A landscape with many valleys, sampled at points; each row gives a point and its height.
From any point a ball rolls to the lowest of the 5 points nearest to it. It stops when none of these is lower. Distance is the straight distance between rows; heights are no part of it.
q_861: [30  3 -3 -9  4 -8 25 -4 -2]  height 29.0
q_755: [-13 -10   2 -26 -17 -15  -4   0 -12]  height 54.0
q_582: [-14   3   5  25  18  28  -8  12  16]  height 26.3
q_467: [-10  -4  19   7   9  17  -8  13   2]  height 46.9
q_782: [  9  -1 -15   8 -10 -13   2 -15  -4]  height 29.6
q_83: [-16  10  -7   1   5  -1 -25  -9   7]  height 57.5
q_149: [ 29   4  -6   1   3  -5  19 -10   2]  height 36.7
q_101: [-13   3   9  18  18  25 -11  12  14]  height 41.2
q_76: [ 21  -5  -9   0  -9 -12  20  -6  -9]  height 41.1
q_172: [-13  -7   4 -20 -12 -14  -9  -2 -10]  height 37.0
q_719: [-14 -11  12  24   5  19  -1  21  -2]  height 56.6
q_374: [  8   3 -18  13  -9 -10  -2 -16   1]  height 31.0
q_630: [ 20  -8  -8 -12 -16 -15  30   4 -12]  height 59.6
q_461: [ 15 -11 -10 -16 -24 -17  31   9 -15]  height 63.0
q_394: [-11  -1  -5  -7  -5 -13 -15  -9  -6]  height 23.0
q_60: [ 30  15  -4 -25  15  -6  16  -8   6]  height 6.8
q_621: [-13  -5  20 -15  -1   2 -11   6  -4]  height 42.5
q_827: [-11   1  -7  -4  -4 -10 -17 -11  -4]  height 19.2
q_639: [-14  -7  16 -25  -8  -5  -8   5  -8]  height 51.9
q_983: [ -8  -6  -8  -9 -12 -17  -6  -9 -10]  height 11.3
q_685: [-16   7   9   4  15  14 -19   4   9]  height 62.7
q_328: [  1   6 -20  16  -7  -8 -10 -16   4]  height 23.8
q_100: [-14  -4  11 -18  -5  -6 -14   2  -7]  height 40.8
q_776: [  6  -9 -11  -5 -17 -19  10  -7 -13]  height 52.0
q_575: [  6 -11 -11 -10 -20 -20  16  -3 -15]  height 71.8
q_58: [-13  -1  10  20  15  23  -7  15   8]  height 57.6
q_635: [-12  -4  12  19  13  22  -6  16   5]  height 67.6
q_739: [-10  -8  27  -7  -3  10  -3  15  -5]  height 11.1
q_402: [-16   9   6   6  16  17 -20   3  13]  height 56.7
q_816: [  2 -12 -11 -14 -23 -21  16   0 -16]  height 80.5
q_659: [ 23   8 -12  15  -3  -4  10 -16   6]  height 40.3
q_835: [-19 -18   9  27  -5  14   2  23  -8]  height 66.4
q_20: [ 25  -6  -4 -21 -14 -11  36  11 -11]  height 51.3
q_362: [ 31  11  -5   0   7   0  16 -14   9]  height 45.3
q_545: [-13   7 -10   1   1  -5 -22 -12   2]  height 22.7
q_409: [ 22  -7  -6  -9 -13 -14  28   1 -11]  height 51.4
q_436: [-16  12   4  12  18  22 -17   6  20]  height 49.4
q_266: [-14  11 -16   8   0  -3 -24 -14  10]  height 54.4
q_660: [-18  13   1  22  20  30 -10   9  27]  height 46.4
q_146: [-16  11   2   1  12   8 -24  -2  11]  height 69.7
q_561: [ 24  -4  -6  -6  -8 -11  25  -2  -8]  height 43.0
q_477: [-12  -2  19  -8   6   9 -12   6  -2]  height 38.3
q_526: [-15   2   2  -8   3  -4 -21  -6  -1]  height 33.1
q_750: [ -9   7 -17   9  -5  -8 -17 -16   4]  height 37.5
q_284: [ 30   9  -2 -15   9  -5  22  -6   3]  height 22.9
q_432: [ 22  -9  -7 -21 -20 -14  37  14 -13]  height 55.1
q_969: [  2  -4 -13   1 -11 -17   0 -12  -8]  height 26.5
q_413: [  8 -13 -11 -16 -26 -19  24   4 -16]  height 75.8
q_273: [-18  14   2   7  16  16 -22   1  18]  height 54.8
q_892: [-12  -7  24  -6   2  10  -8  12  -3]  height 22.8
q_28: [-19  16  -8   6   9   7 -26  -8  17]  height 66.6
q_670: [ 16   2 -15  13  -6  -9   5 -16   0]  height 25.7
q_393: [-15   9 -10   4   3  -2 -23 -12   8]  height 50.4
q_989: [ 18   0 -13  10  -7  -9  10 -14  -2]  height 14.2
q_381: [ 30  18  -6 -19  15  -4  14 -12  12]  height 27.6
q_294: [-11  -9  19  14   3  19  -1  18  -4]  height 44.4
q_79: [ 15  -3 -14   5  -9 -14  11 -11  -7]  height 29.3
q_316: [-14  -2   8 -13   0  -5 -17  -2  -4]  height 34.0
q_973: [-16 -19  12  23  -5  15   4  23  -8]  height 66.7
q_763: [ 29   4  -3 -17   4  -8  28   0  -3]  height 30.3
q_541: [-14   2  13  -2  12   9 -18   3   3]  height 54.9
q_143: [ -7   1 -13   3  -4 -11 -14 -13  -3]  height 26.0
q_957: [-17  10   4  23  19  28 -10  11  23]  height 39.8
q_365: [-14   6   3  -4   7   2 -23  -5   4]  height 51.6
q_528: [-12   0  15  11  14  20 -10  12   6]  height 59.1
q_462: [-15 -10   7  28   7  21  -1  19   1]  height 71.7
q_307: [-11  -8  23   5   4  15  -4  16  -3]  height 36.4
q_837: [-10  -9  23   8   1  15   0  19  -5]  height 38.1
q_849: [ 31  12  -4 -14  12  -4  19  -9   7]  height 28.9
q_293: [ 27  -4  -2 -13  -5 -11  31   3  -7]  height 40.4
q_933: [-14   3  12  -7   9   5 -19   0   1]  height 50.3
q_204: [ 29   5  -7   4   1  -4  17 -12   4]  height 41.4
q_285: [26  0 -7  0 -3 -9 20 -8 -2]  height 35.7

For each start below, name the point where the ball stops.
q_149 -> q_60
q_933 -> q_983
q_719 -> q_739
q_630 -> q_60
q_402 -> q_582
q_393 -> q_983
q_462 -> q_739
q_861 -> q_60
q_293 -> q_60
q_541 -> q_739
q_635 -> q_582

Two balls start at each pair of points below. Name the first point that both come to, or write -.
q_365, q_28 -> q_827
q_100, q_750 -> q_827
q_835, q_146 -> -
